A landscape with many peaks, sampled at points; each row gives a point and its height.
A climber steps from a point to the highest of its 4 nearest points, and stops where none of them is higher. Distance is the straight distance between rows; heights are no part of it.
gelis (h 6.03): 125; 150; 66; 127; 116; 170; 112; 132; 93; 135; 158; 174; 127; 135; 146; 122; 176; 166; 127; 133
zolor (h 5.63): 118; 150; 77; 126; 103; 149; 127; 125; 108; 130; 163; 150; 125; 140; 149; 126; 159; 152; 118; 124
gesa (h 4.98): 125; 126; 104; 152; 128; 155; 101; 153; 90; 129; 129; 155; 127; 147; 168; 129; 150; 152; 137; 136
Bunep (h 7.25): 195; 130; 141; 70; 176; 152; 133; 110; 99; 144; 160; 173; 140; 129; 148; 100; 118; 104; 158; 130
zevo (h 6.92): 157; 137; 113; 68; 151; 146; 137; 100; 107; 152; 160; 150; 139; 135; 124; 112; 134; 142; 157; 125
mamiz (h 0.24): 83; 139; 135; 190; 89; 87; 117; 170; 140; 99; 95; 91; 101; 133; 123; 155; 116; 96; 106; 120
Kan (h 6.82): 136; 121; 124; 125; 151; 160; 118; 130; 102; 133; 129; 133; 131; 151; 159; 117; 135; 143; 151; 142
Bil (h 6.47): 123; 119; 164; 131; 124; 102; 152; 121; 193; 128; 104; 109; 124; 91; 74; 123; 126; 115; 112; 121
Bese (h 3.66): 120; 118; 112; 167; 132; 152; 90; 170; 88; 122; 113; 159; 123; 154; 169; 130; 144; 146; 140; 135
veres (h 7.67): 223; 132; 149; 69; 179; 152; 151; 110; 92; 126; 155; 172; 155; 115; 152; 113; 84; 79; 152; 127
bav (h 1.56): 96; 138; 125; 171; 99; 99; 128; 154; 134; 105; 111; 98; 110; 136; 127; 155; 129; 117; 112; 118
Pezoz (h 1.67): 88; 122; 136; 183; 117; 130; 100; 163; 126; 116; 86; 79; 123; 131; 135; 147; 96; 110; 144; 132
gako (h 5.76): 140; 132; 67; 143; 115; 181; 100; 138; 84; 132; 159; 204; 143; 140; 167; 126; 175; 158; 118; 141
lep (h 6.90): 167; 126; 177; 88; 165; 139; 129; 87; 116; 145; 128; 131; 163; 114; 115; 137; 77; 109; 148; 123
Bon (h 7.11): 153; 120; 115; 94; 153; 153; 131; 124; 96; 144; 150; 164; 120; 134; 163; 104; 148; 141; 147; 145
sima (h 2.53): 102; 143; 100; 168; 107; 134; 111; 159; 107; 124; 127; 121; 119; 155; 162; 146; 129; 144; 124; 121
tivol (h 4.45): 109; 134; 102; 109; 103; 128; 145; 116; 129; 131; 140; 121; 120; 125; 114; 127; 146; 144; 125; 128
mili (h 3.77): 116; 118; 138; 129; 131; 130; 125; 120; 136; 138; 119; 100; 133; 136; 136; 133; 117; 149; 146; 137
mutuv (h 6.66): 131; 137; 74; 101; 125; 164; 125; 113; 94; 140; 166; 179; 132; 131; 149; 115; 160; 158; 140; 141
res (h 5.97): 159; 112; 160; 108; 168; 139; 125; 121; 108; 142; 136; 135; 139; 135; 152; 111; 105; 129; 161; 148
nasid (h 4.90): 137; 125; 137; 92; 121; 113; 143; 88; 164; 147; 121; 109; 145; 115; 82; 129; 116; 124; 124; 106
fotum (h 0.53): 90; 144; 132; 175; 92; 76; 129; 167; 149; 82; 111; 119; 103; 129; 115; 150; 142; 93; 87; 117
duga (h 5.06): 154; 94; 122; 142; 174; 160; 106; 152; 92; 125; 129; 166; 124; 143; 171; 105; 151; 145; 138; 153
bisuv (h 4.13): 108; 142; 108; 149; 118; 142; 123; 136; 112; 118; 141; 122; 122; 143; 152; 132; 143; 155; 125; 128
zozeg (h 4.92): 132; 104; 185; 127; 150; 131; 116; 108; 143; 142; 112; 103; 147; 120; 115; 138; 81; 127; 145; 142
Duza (h 2.56): 106; 127; 118; 146; 125; 136; 121; 136; 135; 123; 120; 102; 121; 142; 136; 141; 135; 140; 134; 126
rineb (h 6.43): 144; 126; 127; 86; 144; 140; 132; 92; 116; 154; 136; 135; 137; 135; 132; 127; 129; 149; 149; 127
lor (h 6.63): 158; 141; 81; 48; 144; 128; 133; 75; 120; 159; 159; 157; 139; 134; 85; 127; 132; 113; 157; 102
sizi (h 5.36): 122; 124; 129; 101; 129; 129; 147; 103; 134; 141; 132; 112; 131; 133; 123; 123; 130; 145; 137; 120
ganuk (h 1.34): 104; 120; 120; 157; 126; 150; 101; 147; 109; 122; 109; 125; 118; 148; 153; 133; 117; 142; 150; 144
lemuf (h 5.79): 121; 154; 65; 154; 89; 164; 107; 143; 90; 136; 162; 182; 142; 144; 155; 136; 164; 150; 112; 130
Zafu (h 0.50): 115; 139; 137; 117; 110; 91; 160; 130; 185; 106; 105; 125; 107; 87; 86; 122; 148; 118; 89; 114
femeb (h 6.94): 109; 164; 76; 146; 77; 125; 120; 146; 110; 122; 155; 135; 118; 149; 134; 146; 162; 132; 104; 118
Zato (h 7.34): 164; 124; 141; 68; 169; 150; 131; 99; 104; 150; 151; 163; 143; 129; 136; 108; 109; 120; 161; 137
bazer (h 2.90): 93; 107; 147; 168; 119; 113; 111; 140; 145; 114; 91; 79; 123; 121; 119; 147; 91; 121; 136; 135
dipom (h 4.97): 136; 133; 103; 72; 123; 122; 144; 96; 140; 151; 146; 123; 140; 129; 103; 122; 134; 135; 140; 110
Rilu (h 5.66): 130; 133; 89; 129; 130; 163; 117; 139; 102; 125; 143; 156; 123; 142; 161; 121; 155; 154; 129; 133
vipub (h 5.69): 126; 135; 107; 90; 129; 143; 145; 104; 127; 144; 148; 120; 134; 135; 122; 124; 143; 144; 141; 127
megod (h 5.55): 108; 149; 79; 134; 102; 133; 133; 129; 112; 133; 146; 141; 118; 149; 136; 144; 157; 147; 115; 129
tus (h 6.01): 147; 103; 87; 142; 150; 177; 102; 140; 88; 127; 141; 200; 123; 150; 169; 116; 165; 152; 121; 141
vodup (h 7.73): 160; 115; 112; 87; 164; 168; 124; 116; 104; 146; 161; 175; 121; 136; 160; 95; 148; 148; 148; 142
Zab (h 5.87): 104; 122; 148; 139; 115; 105; 144; 128; 176; 125; 101; 103; 125; 103; 91; 132; 122; 119; 116; 124
Rov (h 6.29): 108; 115; 174; 157; 113; 96; 141; 142; 192; 112; 90; 89; 116; 88; 87; 139; 115; 111; 106; 130
Gotiv (h 2.68): 109; 172; 104; 185; 67; 80; 109; 178; 113; 97; 146; 131; 109; 139; 125; 151; 143; 88; 82; 104
vire (h 3.49): 107; 102; 154; 155; 135; 132; 113; 137; 127; 126; 103; 92; 133; 130; 131; 135; 98; 132; 151; 149
pade (h 7.58): 185; 93; 115; 136; 175; 163; 102; 145; 91; 133; 141; 181; 118; 142; 168; 88; 158; 134; 127; 140
Fumo (h 0.36): 109; 137; 146; 154; 108; 79; 154; 147; 182; 88; 104; 111; 100; 100; 93; 136; 151; 102; 82; 135
vido (h 6.79): 199; 111; 150; 83; 183; 150; 135; 118; 103; 143; 154; 170; 142; 127; 165; 93; 115; 112; 152; 141
bana (h 5.24): 138; 123; 163; 106; 137; 114; 145; 91; 153; 141; 112; 110; 150; 102; 85; 132; 103; 123; 125; 109
nemat (h 5.70): 135; 122; 170; 114; 150; 128; 133; 94; 133; 139; 119; 106; 150; 120; 110; 124; 99; 121; 138; 129
Fogiv (h 6.04): 195; 105; 135; 101; 174; 157; 125; 134; 96; 136; 150; 182; 131; 128; 166; 84; 137; 123; 145; 142
lig (h 3.48): 104; 121; 129; 153; 111; 109; 140; 134; 151; 117; 109; 85; 124; 131; 124; 139; 119; 128; 118; 121
Galuz (h 0.39): 117; 145; 165; 132; 131; 87; 164; 150; 204; 99; 86; 127; 115; 82; 80; 120; 140; 109; 91; 134
leti (h 1.48): 107; 143; 113; 144; 99; 99; 144; 130; 149; 109; 116; 112; 110; 124; 115; 145; 151; 120; 100; 116
marof (h 5.75): 109; 161; 81; 164; 84; 142; 109; 153; 91; 134; 156; 154; 121; 147; 160; 143; 153; 143; 112; 122
Kam (h 1.32): 96; 154; 122; 196; 80; 60; 109; 183; 126; 89; 129; 124; 99; 132; 125; 157; 140; 70; 86; 106
Nafon (h 5.23): 107; 119; 155; 160; 112; 106; 143; 134; 175; 111; 99; 84; 118; 108; 101; 139; 116; 125; 119; 133
gorev (h 7.33): 122; 109; 158; 130; 153; 130; 117; 119; 122; 138; 117; 102; 138; 136; 136; 125; 91; 124; 155; 152
Gak (h 5.20): 104; 106; 171; 138; 126; 106; 136; 111; 171; 124; 108; 90; 135; 109; 99; 132; 108; 130; 121; 124
zopem (h 8.00): 172; 110; 147; 97; 180; 147; 118; 120; 108; 137; 143; 150; 136; 136; 160; 104; 115; 115; 160; 144
Silol (h 4.94): 115; 115; 136; 123; 122; 107; 155; 114; 164; 131; 114; 96; 127; 123; 107; 136; 131; 138; 119; 126
Gevas (h 6.96): 160; 140; 120; 54; 158; 138; 138; 90; 115; 159; 159; 148; 151; 129; 103; 125; 108; 116; 147; 115
zos (h 0.75): 114; 127; 119; 117; 98; 99; 156; 127; 173; 107; 113; 114; 115; 110; 96; 125; 158; 123; 93; 120
Rugiv (h 6.31): 117; 109; 191; 147; 124; 111; 132; 123; 188; 122; 90; 97; 142; 82; 73; 124; 84; 120; 118; 132
gupe (h 5.77): 124; 107; 194; 138; 134; 118; 122; 104; 179; 128; 104; 95; 152; 94; 70; 125; 84; 126; 117; 119
Duruf (h 2.52): 106; 149; 110; 156; 90; 111; 140; 143; 133; 116; 124; 111; 109; 136; 131; 140; 139; 132; 107; 116
Karu (h 5.68): 130; 124; 155; 119; 139; 127; 147; 100; 137; 138; 121; 107; 133; 130; 112; 125; 97; 134; 133; 131
Tivaz (h 2.89): 121; 109; 138; 149; 154; 143; 106; 135; 110; 131; 121; 121; 123; 149; 158; 115; 115; 135; 154; 155
Nore (h 0.61): 85; 127; 126; 196; 100; 119; 99; 184; 110; 110; 93; 93; 112; 136; 143; 149; 106; 108; 130; 125
fireg (h 1.99): 100; 162; 100; 189; 73; 99; 103; 186; 107; 119; 134; 122; 120; 144; 141; 154; 140; 113; 108; 108
gikov (h 7.38): 101; 162; 98; 166; 77; 96; 124; 156; 122; 100; 141; 124; 112; 135; 129; 148; 153; 113; 83; 111
met (h 6.85): 160; 127; 153; 84; 156; 134; 140; 96; 117; 148; 136; 121; 148; 130; 118; 120; 96; 132; 147; 123
tafu (h 5.86): 127; 133; 97; 112; 129; 149; 130; 117; 106; 141; 142; 138; 129; 141; 146; 125; 149; 151; 139; 133
bilo (h 6.93): 120; 120; 187; 135; 121; 100; 149; 127; 198; 118; 92; 105; 138; 78; 80; 127; 106; 114; 107; 115
Lepe (h 0.22): 97; 135; 129; 166; 107; 86; 136; 155; 170; 91; 94; 101; 110; 113; 109; 145; 140; 104; 90; 119
vugu (h 6.18): 140; 116; 155; 111; 147; 122; 143; 94; 139; 150; 128; 104; 141; 121; 116; 129; 98; 134; 141; 138
Giram (h 4.26): 97; 150; 104; 155; 82; 114; 126; 153; 111; 114; 138; 124; 126; 141; 141; 147; 147; 132; 104; 112
sukeb (h 0.95): 98; 137; 109; 177; 108; 119; 103; 164; 109; 111; 115; 107; 115; 144; 147; 154; 131; 125; 130; 119
liv (h 4.18): 135; 134; 119; 73; 119; 100; 153; 95; 172; 143; 121; 121; 131; 110; 79; 124; 133; 121; 117; 105
tefi (h 5.91): 190; 92; 140; 109; 178; 154; 117; 140; 106; 130; 150; 168; 120; 138; 173; 89; 141; 125; 144; 151
rom (h 4.41): 137; 115; 149; 116; 150; 139; 132; 112; 110; 133; 124; 117; 124; 139; 147; 117; 115; 140; 148; 146
nid (h 4.60): 133; 129; 135; 82; 136; 117; 145; 90; 147; 150; 128; 117; 136; 119; 94; 123; 126; 125; 133; 105
momir (h 4.38): 100; 113; 173; 156; 122; 117; 122; 121; 162; 119; 100; 81; 138; 111; 100; 138; 92; 119; 131; 137
kire (h 7.09): 174; 139; 154; 68; 167; 138; 141; 92; 101; 156; 149; 145; 156; 118; 125; 127; 95; 113; 144; 120
Tepu (h 6.40): 142; 129; 105; 92; 132; 154; 135; 110; 108; 140; 155; 152; 125; 141; 145; 117; 144; 150; 144; 136

Where does a climber stop that starts at each point below?
mamiz => bilo
Fumo => bilo
liv => zopem
Lepe => bilo
fotum => bilo
nasid => zopem
ganuk => mutuv
nid => zopem
Karu => zopem

Call two points neighbours if one is among the 4 nearest of the other. Go from one point of each pair to the other, from neighbour to neighbour, staying as high as possible. Name the lowest point that can't be avoided.
zopem and veres => Zato
zopem and pade => Fogiv
mutuv and vodup => Tepu
